Each row is a point on a tangle of strands that fork and nearly touch. The rows are in no order.
In the rows, 128 means zero.
Two points are linked if the straight distance between their rows is under 167. Some points are linked to none.
K321: [ 67 119 123 112 138 149 114 129  90 128 134 107 142 156  97  72  95 110
  94 153 123 100 102 111 171 107 114 102 126 124 130  62 107 106 186 192
 160 120 212  92 171 133 177 174]
K564: [ 93 100 121 116  94 130 131 172 204 151 124 170 134 116  85 141  83 116
 114 105  89 105 168 130 142 186  96 103 136 127 147 116  92 188 130 161
 115 105 175  98 132 193 139 133]
K432: [145 144 103 158 129 123  99 160 160 171  91 157 141 122 155 101  98  80
 117 184 129 115 146  49  92  82 140  89 141 101 106 161 105 125  92 120
  71 135 147 140 133 169 167  72]
K538: [119 114 125 149 151 116 107  84  91 152  91 149 128  98 102  72 134  90
 113 156 173  90 149  79  74 135 154 153 123 116 171 139 156  79 119 178
 140 149 118 118 111 148  82 131]
K275: [114 113 115 148 126 152 129 148 180 154 111 120 100  91 143 113  92  92
 102 140 152  86 152  80 148 121  70  91 162 130  78 131 175 118 133 111
  75 165 115 152 155 180 136 130]
K940: [ 87 116 142 124 121 128 131 126 134 128 109 160 126  89 148 144 104 105
 124 111 110 114 119 130 113 138 135  93  92  88 106 111 160 129 119 156
 103 121 105 161 103 106  69 161]
K230: [104  70 139 134 134 130 104 128 147 141 198 124 140 143 149 127 143 127
 110  80 113 201 111 158 120 152  81 159 168 169 136 135 158 184 175  97
 128 127 113  98  88 175 119 140]
K594: [137 172 132 173 101 124 120 167 149 162  98 186 137  62 159  89  98  82
  95 170 101 126 125  72  93  83 155 109 132 101 149 192  89 124 107 135
  67 133 113 158 105 169 149  72]
K805: [136  94 129 152 167 144  90 102  87 123 166 114 152 121  94  96 161 162
 102 102 139 171 113 157  80 127 119 175 185 152 154 121 170 103 155  88
 140 108 106 135 130 154  71 133]
K215: [136 133 141 150 138 129  99 160 132 129 151 122 168 155  96 179 139 148
 181 128 109 171 152 148 103 162 127 126 175 146 135 156  93 112 130  72
 128  90 150 113 128 124 113 125]
K764: [168 192 151 177 130 126 123 185 120 101 126 133 123 111  97 139 132 112
 184 194 131 122 166 105 126 151 173 143 136 105 179 188 112  88 108 109
 150 160 118 113 124  93 153  69]
K765: [137 110 140 164 176  73 126  92 141 166  98 201 122  71 165 151 141  95
 152 157 161 161 168 131  95 131 137 157  74 133 141 159 122 146 120 134
 127  71  73 188  97  90 115  96]
K679: [148 114 141 100 107 151 133 104 142 114 162 164 135  68 143  82  83 156
  96 108 122 107  75 134 143 153  92 145 156 150 142 140 171  91 116 151
 151  95 163  94 118 159 141  79]
K299: [176  83 112  88 122 125 134  84 142 123 144 140 102  81 151 109  93 152
  89 139 168 130 109 134 137 168  98 156 134 161 110 138 215 115 120 145
 170 139 118  93 115 154 143  62]
K69: [146 129 133  82 115 152 149  73 134  58 185 143 148 163 131 117 154 236
 128 108  97  74 113 126 158 111 121 140  91 143  95 111 125 127  51  99
 117 188 155  68 114 125 142 127]
K618: [127 142 144 121 123 127 142 133 108 117 133 143 148 161 149 170 161 132
 142 105  85 112 130 173 130 158 166 134 115 140 126 126  85 117 142 129
 181 108 127 118  99  86 164 138]
K775: [176  91 100  93 156 122 152  94 128 107 128 109  95 120 149 116 141 149
 105 118 190 150  96 147 136 136 140 161 124 156 106 123 215 117 125 132
 194 143  59 119 132 147 151  99]
K281: [162 122  55  96 165 108 167 121 111  95 181  55 126 163 143 151 169 159
 102  79 140 220  73 183 137 108 158 143 142 148  71 102 186 148 159  44
 153 143  64 113 138 118 146 125]
K102: [128 164 162 128  99 152 158 150 118 139 125 121 127  81 152 111 131  88
 129 114 134 112 105 127 100 132 163 102 180 124 162 170 143  47 163 164
 125 131  87 167  86 122 108 118]
K902: [102 145 137 124 139  94 117 115 114 157 104 110 114 182 120 133 135 121
 163 136 148  95 144 135 138  90 167 131 106  99 178 101  73 151  96 158
 142 115 146 150 150  71  98 150]
K640: [ 53 106 112  85 137 157 124 119 117 118 156  80 149 180 160 110 129 110
 109 111 122 108 105 146 130  98  85  76 163 177  78  88 100 132 170 146
 112 149 195  96 121 171 155 160]
K483: [139 118  84 151 183 130 161  57 105 150 108  90 113 161 132 148 216 147
 116 124 157 113 129 192 140 108 141 215 104 184 108 131 137 135 133 150
 197 170  81 139 114  98 121 188]
K652: [142  95 140 166 132 125  80 117 146 140 135 181 137 121 121 120 111 156
 134 116 130 137 154  81 141  95  73 103 141 154  94 129 146 130 126  96
  93  73 166 157 156 177 108  85]
K865: [148 104 148 158 144 116  92 105 138 185  99 157 111  58 117 161 173 133
 146 130 150 174 144 181 152 167 101 206  95 135 152 145 116 185 164 158
 182  88  93 158 115 120 137 132]
K507: [144 129  86 150 131 158 142 145 156 168  78  86  87 108 124 121  90  64
  79 166 146 124 117 111 125 117 102  95 138 112  68 143 170 106 148 105
  67 176  96 162 192 125 128 143]
K167: [155 126 117 108 152 118 153  40 122 111 128 125 123 157 146 137 160 199
 110 103 136 119 101 165 142 105 145 194  89 152 110 130 152 122  85 130
 136  97  95 144 121 102  86 121]
K154: [106 110  95 170 142 132  90 163 114 157 112  75 112 169  78 159 137 113
 151 121 106 207 147 135  95 138 109 125 156 109 125 129 116 170 150  70
  88 116 136 149 171 103  65 178]
K586: [152 112 132 188 138 127  89 160 129 193  82 139 109  72  89 152 172  74
 130 127 140 185 144 171 137 188 122 171 152 154 161 141 108 167 183 150
 161 123 118 137 131 165 136 131]
K189: [119 193 181 126  78 160 180 154 109  82 162 115 118 147 133 116 108 117
 157 154 138  72 151 104 166  90 175 122 144 110 191 142  95  60 129 174
 146 173 108 181 108  85 146 135]
K963: [120 140 108  73  76 169 185  76 140 103 157 105 112 150 142 129  95 191
  98  91  76 121  77 151 163 127 133 142 110 121  90 122  86 151  49 106
  79 152 164 101 128 123  86 143]
K978: [146 123 160 137 139 106 147 112 105 167 130  88 119 100 106 122 162  92
 136 112 164 141 120 141  78 141 157 172 185 156 237 164 138 101 167 135
 159 130  90 161  93 117  62 148]
K504: [135 140 141 157 109 148 108 233 165 100 118 149 125  64 108 111 107 114
 154 126 110 150 128 120 100 186 141  76 182 135 112 153 177  81 170  84
  98 107 132 109 140 180 158 106]
K943: [111 130 137 162 149 115 119 144 113 192  92  97 121 123  96 123 139  91
 141 145 177 121 161 112  83 130 161 132 176 120 211 139 128 112 171 146
 140 121 106 178 132 112  78 164]
K456: [147 134 109 131 141  97 105 142 109 133  83 152 120 102  90  91 128  89
 134 200 171  71 148  85  93 165 175 147 133 112 186 152 131  94 102 145
 166 130 137  97 101 145 126  88]
K25: [159 101 111 162 156 106  83 101 122 174  89 185 108  76 139 122 138 122
 141 142 131 179 162 123 115 123 116 159  69 138 118 128 122 179  99 138
 111  38 123 182 116 143 117  93]
K120: [146 130 149 130 143  93 110  81 144 146 144 153 126 174 180 198 148 142
 171 149 117 116 117 127 133  92 151 172  97 136 112 150  96 120  87 141
 127  91 152 170 101  85 148 107]
K681: [ 97 171 114 105 109 152 141 151 108 108 140  86 130 171 151 138 100 109
 134 140  78 144  94 124 136  86 132  61 140 114  75 124  63 108 132 121
  97 127 179 140 147  96 157 150]
K636: [ 99  88 126 131 133 159 117 133 173 101  94 126 128 159 135 145 102 132
 103  84 145 136 166 129 178 128  56  79 169 189  64 125 159  96 169 115
 105 118 141 149 170 163 124 166]
K958: [151 118 113 129 110 147 157  86 117 170 137  96 126 130 159 147 148 118
 124 118 138 135 119 140 119  86 102 158 101 140  80 142 131 149 101 113
 107 224  67 128 105 110 102 138]
K980: [140 133  89 165 133 142 151 150 118 178  77  89  75 127 131 162 129  41
 104 180 151 136 113 118 138  91 127 123 111 114  87 127 123 124 134 128
 109 163  98 176 163  88 156 145]
K825: [133 155 131 105 115 142 136 150 102 150 125 138 149 128 122  93 153 147
 145  92 114 122 165 145 118 124 175 102 131  97 169 111  91 144 104 120
 141 146 102 129 145 141  99 121]
K166: [115 116 124 150 185 131 162  84  85 145 112  59 109 190 154 168 174 129
 101 123 172 149 111 177 145  84 126 159 140 151 105 120 128 134 183 161
 163 169  65 178 111  88 117 166]
K617: [160 191 176 147  83 124 135 172 119  90 155 122 115  74  92 147 138  99
 160 173 137 118 127 148 131 200 167 144 129 120 211 154 121  93 128 144
 168 149 135  91 103  99 151 101]
K547: [111 178 163 153 108 166 149 149  91 100 154  94 124 162  99 149 123 137
 137 129 108  85 147 142 191 112 146 107 121 114 148 122  73  95 145 158
 128 154 130 148 144  77 128 182]
K268: [117 128 141 141 165 120 127 105 105 158 123  92 104 179 123 161 128  94
 132 154 210 113 148 102 170  93 108 167 105 112 145 114 150 147 171 200
 197 163 104 141 140  99 182 147]
K155: [134 103 132 114 150 125 130  96 121 143 127 102  98 184 144 144 158 132
 147 140 198 105 167 124 153 124 112 161  92 142 134 131 158 147 117 160
 199 190  94 103 128 106 171 160]
K566: [118 116  91 123 157 148 111 146 119  87 116 119 127  89 113  98 162 132
 115 105  80 160 118 167 144 207  76 112 109 137  82  69 168 133 156 104
 150 133 138  83 127 123 148 165]
K686: [170 153 162 121 115 116 138 146 109 111 151  92 108 129  92 147 161 129
 188 140 147 129 132 171 120 193 183 188 137 125 195 158 124 111 149 141
 202 137 113  85  95  94 147 135]
K229: [121 157 141 149  97 138 128 170 121 116  97 163 138 104  83 124 169 147
 153 116 107 126 194 163 141 151 162 132  90  92 160 119  73 135 111 127
 130 142  99 141 141 117  67 156]
K581: [117 131 110  89 113 140 159 121 154 107  95 130 130 163 140 131 141 161
 155 143 109  46 186 120 150 118 148  92 101 128  71 115  74 148  66 115
 130 198 116 116 125 121 146 143]
K880: [121 124 151 125 100 126 153 143 160  94 144 162 111  73 162 161  59  83
 114 158 142  69 103  93 137 156 111 108 105  92 115 170 174  94 109 159
  84 134 117 112  92 114 145 116]
K749: [128 132 102 107 139 126 114 108 100 147  97 124 119 169 136 106 111 134
 131 125 144 123 126  97 128  71 156 126  79 109 106  84 108 148  92 134
 135 123 145 147 167 110 153 142]
K814: [154 113 118 166 116 128  98 155 124 118 109 144 126  42 111 147  98 110
 116 156  82 165  87 154  82 172 123 126 112 108 124 155 150 121 151 107
  89  58 145 139 120 122  76 115]
K539: [139 129 176 126  96 153 113 101 154 120 169 153 138 140 156 137  91 163
 103 118 114 116 115  76 160  71  88 124 148 144  99 154 146 117 112 131
  82 125 150 136 138 151 121  98]
K337: [185 144 157  80 101 114 144 121 128  94 134 150 110 109 100  91  90 188
 119 142 108 137 101  96 153 111 138 120  82  85 149 114 134 124  63 114
 110  89 151 118 174 110 109  82]
K846: [133  91  94  66 157 104 153  70 120 137 145 124 128 169 170  79 131 155
  95  56 151 143  96 135 137  93 137 133 109 127 118  67 174 192 107 143
 157 141  88 125 131 152 152 123]
K313: [121 121 102 145 163 128 104  89  90  73 199 128 174 164 131 108 165 168
 109  88 115 165  93 136 108  99 123 155 161 151 125 129 166 119 156  85
 130 117 124  97  93 153 110 121]
K778: [108 141 140 156 152 135 109 151 156  81 105 100 138 175 110 150 114 130
 141 130 107 110 161 103 181 127  91  85 148 151  95 117 141 112 152 109
 101  93 182 138 185 127 119 163]
K863: [ 96 107 124 133 115 128 124 209 204 153  96 147 116  94  97 140  80  85
 133  92 132 116 167 117 154 175 124  88 149 101 148 108 133 156 153 163
 126  64 130 152 168 165 139 160]
K888: [132 134 133 101 128  91 142 177 174 129 141 135 121 155 148 126  82 100
 143 123 149 133 144  63 129 108 134  75 106  65 136 104 158 164 101 134
  98 108 119 130 154 125 154 117]
K74: [110 140 123  90 130 116 137 141 108  97 142 118 140 169 164 125 147 126
 134 127 108 115  86 142 114 146 171 100  98 114 126  96 136  98 137 146
 189  89 132 106 108  64 167 140]
K527: [139 103 104 124 143 112 116 113 117 164 125  83 121 172 117 169 127 112
 139 138 137 168 139 116  77 124 114 145 168 135 122 147 126 161 126  77
  80 131 120 129 136 129  70 152]
K671: [126 123  89 129 183 135 157  31 108 105 106 107 118 169 137 114 195 194
  97  99 131 107 116 187 170 110 147 188  68 161  79 114 144 131 130 144
 179 135  84 141 161 103 115 165]
K28: [132 116 157 158 132  84 127  99 146 187 106 181 107  59 135 172 144  85
 143 150 195 157 169 151 141 137 110 194  51 129 175 168 114 181 146 169
 158  99  69 179 100  85 119 133]
K612: [134 173 153 166  87 128 115 163 115 143 102 190 151  70 147  88 157 104
 136 133  70 113 146 118  80 110 168 119 139 119 170 165  59 106 116 113
 105 167  99 145  97 156 120  83]
K730: [ 72 130 107 137 136 162 119 107  83 121 191  66 171 179 152  82 118 145
 103 113 135 150  83 140 128  34  65  95 178 178  85  99 109 139 176 124
  79 151 187 119 141 168 140 134]
K27: [152 140  95 160 153 124 108 120 122 128  86 150 112  90  86 141 128  90
 109 175 155  85 162 119 139 162 145 149  91 106 153 159 131 134 111 157
 170 120 131 115 151 126 166 113]
K317: [175 164 158 192 160 113  93 143 101 135 109 147 163 115  86 163 172 103
 186 182 150 136 174 115 108 143 150 176 160 145 182 187  88 103 132 102
 144 147 124 137 111 118 119  97]
K935: [131 139 132  59 113 121 169 114 176  61 136 149 147 156 126 109 128 184
 126 114  90  59 164 115 162 152 124  95 103 120  75 107 113 121  74 113
 120 192 139  90 116 140 144 106]
K710: [118 124 142 161 119 148 100 183 137 125 131 115 142 155  58 148 143 162
 160 112  80 189 185 163 115 146 115 117 172 127 143 120  94 152 128  67
  79 113 163 133 171 152  68 138]
K279: [158  99 143 114 130 117 129  77 124 147 149 126 128 165 118 187 150 141
 179 140 169 108 156 148 145 167 104 199  94 152 144 144 125 158 118 153
 188 145 123  95  85 107 146 145]
K866: [168  77  94 102 176  86 135  94 155 181 110 123  73 137 136 155 127 151
 141  93 179 198 136 117 127 118 109 176 117 123 123 120 176 191 107 109
 115 116  61 170 174 138  99 107]
K591: [166 122 179 137 122 115 113  77 150 123 156 181 135 131 171 188 108 158
 130 130 132 127 123  93 170  77  91 165 111 159  99 161 123 111 123 135
 105  94 133 152 116 101 147  93]
K411: [ 90 120 112 152 169 131 109 144 101 171  87  62 106 180  93 125 147 122
 138 133 166 104 161 156  86 136 159 129 179 125 171 113 109 126 165 117
 120 160 141 138 137 131  57 190]
K851: [137 142 203 118 110 117 165 135 151  95 134 149 127 117 175 148 137 170
 151  88 155 130 163 167 139 142 151 128 125 115 160 136 137 122 134 101
 159 144  37 162 120 109  81 125]
K920: [ 91 116 108 116 164 111 137 144 115  96 141  82 117 151 102 137 135 119
 126 114 124 158 103 132 141 174  85 109 119 103  94  61 215 121 179 117
 128 122 146  96 115  85 137 173]
K11: [136 148 152 109  61 106 149 167 203 145 144 184 125  52 149 151  64 127
 112 143 108 107 109 134 137 176 145 113 103  88 169 152 103 166 106 158
 119 111 130 104 104 150 143  69]
K577: [151 146 171 179 132 127  82 142 122 115 109 152 151 125  96 170 168 141
 162 153 100 137 169 154 107 187 151 147 166 143 156 177  77  98 134 103
 148 110 165 119  77 130 110 105]
K822: [115 175 132 106  83 175 155 150 117  96 136  76 130 171 117 136  98 114
 121 179 122  85 118 115 158  79 126  89 131 136 107 120  81  89 124 138
  90 150 160 129 165  96 157 167]
K176: [ 87 133 121 104 144 122  99 136  86 121 142  89 149 200  78 110 104 107
 130 169 153 105 106  94 146 120 116 129 137 118 162  75 114 136 162 171
 139  87 226 101 184  99 147 186]
K971: [135 141 220 133 112 123 135 142 125  91 174 162 150 105 172 139 139 172
 149 103  94 155 132 144 116 125 147 130 124 104 150 140 115 120 112 108
 126 105  96 128  92 107  80 104]
K201: [119 122  91 120 141 108 104 134 106 133 120 119 163 161 164 112 126 116
  99 112 113 180  71 126  69 115 162 115 177 154  98 133 146  80 149  76
 116  53 156 163 139 126 116 107]
K416: [116  84  99 134 133 123 113 125 118 114 150 119 132 110 137 136 151 112
 118 106 114 204 103 196 105 195  78 152 151 166 102 115 169 150 171  88
 143 145 112  79 102 143 125 154]
K713: [122  81 120 115 151 135 125 123 176 127 125 121 119 153 154 167 119 139
 130  87 144 127 151 141 146 143  76 123 170 151  79 125 163 153 138 100
  99 114 117 120 139 165 129 150]
K399: [127  98 124  87 150 101 138 125 157 178 128 130  90 139 142 128  89 129
 134  97 186 159 134  83 131  84 108 118  99 100 146  92 157 190 116 153
  98 108  89 156 183 131 107 134]
K245: [ 98 150 148 129 151 110 124 117 114 141 118  79 106 217 102 166 125 116
 156 158 201  78 176 107 182  80 142 153 102 115 151 110  96 134 140 190
 175 141 153 147 156  75 153 170]
K323: [145 142 125 139 135 114 124 179 144 102  69 157 109 104  56 118 162 152
 159 120 119 121 200 162 168 184 122 131  68  80 138  86 110 178 114 132
 169 146 125 114 172 127 118 136]
K255: [125 155 123 124  94 136 119 224 115 106 145 112 139  92 113  82 133 122
 147 101  89 198 101 125  77 168 137  73 155 122 134  98 150 110 166  67
 119  98 141 110 136 167 177 109]
K206: [100 146 136 168 133 149 110 211 145  98  88 121 137 102  94 118 119 126
 137 132  87 123 122 101 119 149 104  64 168 124 105 124 149  83 156 101
  83 102 166 145 169 147 125 153]
K578: [113 142  92  40  98 153 180  61 137  92 186 106 132 177 121  93 130 205
 100 103  91  98  82 130 148  87 146 129 131 127  85 134  99 137  70 100
  73 205 155  83 130 140 125 118]
K959: [134 148 153 130  82 103 141 171 155 125 165 135 114 102 123 134  73  95
 142 145 117 138 137  58 106 113 110  82 109  57 154 125 142 147 115 116
  62 140 127 111 124 131 136 104]
K872: [118 107 145 126 107 142 116  88 144 118 157 150 156 163 132 152 134 144
 140 141 105  75 156 112 164 132  93 113 108 156  92 138  74 144 116 150
 147 158 172  69  80 152 198 122]
K362: [179  93 108 111 132 131 135  71 141 156 139 121 101 129 138 144 133 159
 120 110 160 171 145 110 144  87  81 171 111 146  91 145 159 170  97 105
 108 180  85 133 155 138 113 101]
K325: [ 86 100 144 128 159 106 104 136 108 101 147 118 129 148 119 142 137 115
 109 112 137 120  98 120 118 155 122 121 109 115 146  79 180 120 166 165
 154  80 143 115 122  78 129 168]
K291: [140 143  85 110 103 141 168 129 128 128  65 113  97 129 152 121 144 110
 131 141 134  63 147 152 128 163 168 119 116 117  85 130 116 113  99 126
 155 180  87 111 128 123 139 153]
K665: [161 169 114 164 149 131 115 157 138 147  64 139  98  87  69 106 131 110
 122 164 164 112 157 132 191 142 130 175  58 103 157 132 109 147 118 164
 179 152 137 113 188 113 194 125]
K177: [110 116 134 114 100 143 129 131 115 119 136 162 136 102  75  73 111 118
 101 131  98  68 114 113 189 159  89 123  95 136 153  97 108 125 138 195
 163 112 186  81 153 144 167 165]
K296: [112  94 145 116 107 132 107 139 132 159 190 123 165 144 155 108 121 131
 131  92 126 164 105 129 134 109  86 102 162 131 149  91 125 176 154 124
 135 108 140 113 115 165 149 142]
K386: [161 119  92 152 135  99 104 134 157 185 105 166 130 101 111 136  85 112
 133 174 131 125 172  70 124 118 143 131 137 105 131 158  84 169  91 124
  99  86 173 115 135 182 168  73]
K163: [126 100 115 150 200 103  99  90 113 138 137  98 160 177 131 139 170 135
 143 132 166 168 144 138  71 121 155 145 186 144 144 126 145 135 140  79
 119 114 117 145 117 142  71 137]
K529: [150 130 164 119 105 122 149 126 111 132 115 142 134  59 155 115 137 120
 125 110 130 120 110 165  88 161 174 157 173 136 195 172 154  90 139 145
 167 127  72 134  81 140  95 104]
K750: [148  87 106 153 127 110  77 111 164 153 112 206 138  93 140 112 111 152
 118 144 121 155 174  97 129 128 113 135 111 128 111 139 122 178  94 114
  94  44 171 150 114 183 146  54]
K119: [117 138 102 135 107 146 115 166 118 136 136 126 169  93 162  72 130 127
 120 107 100 176  96 114  61 124 156  85 187 144 118 131 143  84 136  90
 121  90 148 144 121 171 136 106]
K604: [ 82 134 112  75  59 187 169 100 121 127 128 135 138 122 143 120  98 162
  74 103  56 116  71 172 125 116 139 114 148 137 104 114  48 118  91 116
  76 136 172 126 115 151  96 157]
K597: [165 159 168 104  75  95 142 153 174 114 147 172 110  66 141 120  74 170
 141 140  95 141 112 134 149 120 159 116  76  75 155 115 109 152  91 141
 131  87 105 115 136 116 138  50]
K78: [158 144 144 100 109 139 167  64 122  94 155 142 135 166 156 137 163 195
 130 119 113  76 115 158 160 102 141 180  95 152 113 158 114 108  61 140
 160 147 122 111 115  91 138 134]
K882: [ 98 114 155 148 128 143 125 144 163 128  95 133 129 130 186 129 115  89
 130 136 148  87 137  94 101  92  98  70 157 129  79 132 168  88 161 140
  92 170 100 146 127 164 121 142]
K12: [152 139 132 158 119 109 122 177 120 140 127 117 121  85 143 137 115 100
 112 132 108 183  88 149 106 121 152 118  98 111 126 121 113 127 144 133
 123  66 117 170 147  79 120 110]
K908: [127 174 141 125 110 143 145 162 100 103 127 122 150 182 114  95 166 160
 153 122 117 105 184 108 106 111 172  96 157  91 156 123 100 102 101  94
 108 188 113 122 126 155  92 118]
K532: [163 145 116 161 116 146  96 171 105 168 112 135 118  64 114 130 145  98
 134 122  96 197 116 174 128 144 125 129 112 141 143 131 104 145 152 127
 127 121 117 152 142 130 147 125]
K627: [148 181 133 156 113 137 106 152  75 108  95 144 154 132  98 105 195 114
 158 139  84 115 152 122  76 137 196 113 155 127 151 156  58  91 108  86
 120 193 122 120  84 130  90 104]
K202: [ 94 109  80 111 155 138 106 127 101  94 144  92 176 170 104 110 121 130
  98 110 116 145  83 128 105 136 110 110 162 148 105  92 154  92 160 100
 121  68 192 123 158 131 124 157]
K701: [137 129 116 175 123 123 125 161 143 110 116 128 111  63 113 146  75  92
 116 178  91 151  97 113 117 165  79 113 109  96  88 152 179 132 128 114
  56 128 135 135 133  95 126 109]
K351: [ 75 106 111 119 113 128 126 123 118 137 198  82 179 162 146  64 113 141
 131  74 137 168  67 106  97  55 105  78 183 153 135  97 134 169 155 118
  87 126 176 114 136 174 113 144]
K695: [ 79 136 115 138 149 143 123 106  88  85 195  94 165 196 116 140 130 121
 122 131 135 116  80 121 123 112 126 110 171 152 128 121 129  68 164 126
 128  91 214 124 109 108 114 163]
K2: [ 66 140 102  93 107 169 144 135 136 120 134  83 136 153 172 133 101 100
 109 128  91 119  82 138 136  94 105  44 143 181  63 120  64  99 162 136
 123 115 175 109 123 141 225 138]
K24: [102  95 153 154 146 139 113 108 161 157 104 146 144 158 181 174 142 114
 135 117 143  77 172 124 121 115 103 109 172 175  64 146 142 119 148 127
 109 158 101 140  93 155 123 149]
K441: [ 70  96 138 102 109 155 125 120 150 124 133 143 145 142 157 118 110 109
 121 101  92  82 132 107 176 127  68  71 128 149 100  93  96 168 144 174
 112 143 175  81 107 175 180 140]
K641: [142 131  87 109 145 130 158 123  90  87 172  83 166 142 146 103 158 148
  96  85 119 185  67 162 104 116 153 141 155 166  97 111 172 111 153  50
 168 123 108 101 106 138 144 104]
K714: [ 91 124 119 141 113 112 126 189 170 129 101 127 117  86  83 125  82  90
 115 126  93 133 119 137 124 180 118  89 134 103 120 110 162 140 162 136
  83  71 173 142 161 133 116 178]
K236: [137 107 135 154 150 141 141  70  90 190 129  92 134 148 144 143 167 126
 111 128 151 153 136 151 128  35 112 179 137 156 131 147 120 152 145 124
 113 187  58 186 129 117  92 145]
K776: [155 101  99 100 181  99 163  63 113 112 147  98 114 166 158 113 179 173
 110  73 186 174 120 151 140  90 147 162  98 125 116  83 203 170 124 109
 207 162  51 108 130 119 148 114]
K248: [138 106 135  99 107 146 137 119 147  99 156 164 122 119  91 108  88 154
  99 114 134  80 123 143 170 181  94 135 134 159 157 121 131 107 123 174
 167 103 176  97 121 148 139 128]
K837: [157 139  99  67 127 132 132 107 125 113 121 125 105 132 113  80  99 162
 121 139 124 124 112  98 146 105 127 135 100 135 110 108 137 125  81 116
 127 127 158 106 157 112 147  97]
K433: [146 160  95 102 101 140 164 147 136 152  66  91  79 123 118 127 120  78
 132 167 127 111 130 125 113 124 175 123 107  96 118 151  95 120  87 110
 127 162 109 151 164 110 124 130]
K596: [142 111 132 147 167  85  97  51 114 148  96 193 105 109 163 133 161 112
 128 180 185 117 165 109  94 128 131 195  40 132 134 147 144 127 101 173
 146  73  87 190 100  81 118  98]
K453: [ 94 155 134  69  89 154 152 158 147 112 149 161 154 107 138 111 110 162
 119 121  48 112 100 120 115 147 127  88 140 116 121 123  48 111  96 110
  92 131 165  97 110 172 117 120]
K531: [137 138 137 109  86 124 176 172 154 116 116 159  97  45 141 140  70 101
 123 149 130  95 112 110 121 180 129 123 111  75 152 173 157 132 111 141
 126 184 114  73  88 147 156  70]
K792: [129 173 169 142  94 130 175 146 142 123 113 140 112 103 129 130 103  99
 136 150 135  68 126 106 132 115 180 119 167 116 194 163 127  61 118 166
 131 154 102 177 119 106 130 111]
K238: [117 137 139 147 125 107 130 150 124  84 130 116  99 113 126 141  89 116
 131 145 109 142 107  70 107 129  87  79 107  86 110 129 187 126 121 100
  51 167 131 108 125 116 123 139]
K598: [132 109 107  48 123 123 166  93 121 166 129 149 118 130 185  96 110 149
  97  74 131 116  96 119 118  89 159 135 124 123 122 123 125 152  98 158
 148 131  97 139  96 168 111 108]
K233: [107  98 147 145 171 104  96  52  84 148 110 173 145 106 144 102 151 123
 111 152 163  92 131 100  99 110 147 157  91 144 155 127 147 108 121 182
 135 108 111 171  98 115 100 117]
K571: [144 179 200 150  77 113 122 152 121 124 154 178 163  90 163 128 156 155
 155 141  61 151 126 137  90 111 163 120 106  79 140 167  80 124  84  97
  97 142 106 143  81 116  98  89]
K20: [ 83 119 109 116 162 132 120  94  74 101 186  76 161 213 115 125 105 135
 129 137 143  91  78  86 127  77 123 121 165 146 130  89 115 128 140 161
 122 108 221  91 143  88 149 148]
K87: [133 133  90 143 157 129  84 150 124 101  92 134 119 100  54 121 133 128
 134 133 103 133 163 166 171 202 101 130  88 110 116  93 143 144 135 128
 143 117 150  94 164 121 135 162]
K607: [153 120 141 126 130 110 105 141 137 113 142 146 133 135 106 163 155 143
 158 109 136 136 117 167 150 181 131 156 117 132 148 134 122 151 135 142
 197 103 130  97 110 108 155 134]

A fork is a point with three links, a tip a point with one. Leave the first point through the second and follow the links. Name the first fork or tip that comes.
K317 / K577 => K281
K581 / K291 => K206
K958 / K362 => K765
K778 / K636 => K69
K281 / K641 => K607
K268 / K245 => K880
K504 / K255 => K598
K411 / K943 => K640

A fork is a point with three links. Follow the links from the first point to the second and name the forks in between, in order.
K87 / K532 => K612, K750, K765
K527 / K837 => K607
K805 / K432 => K607, K566, K612
K268 / K27 => K607, K566, K612, K750, K765
K822 / K837 => K640, K566, K607
K750 / K963 => K765, K69
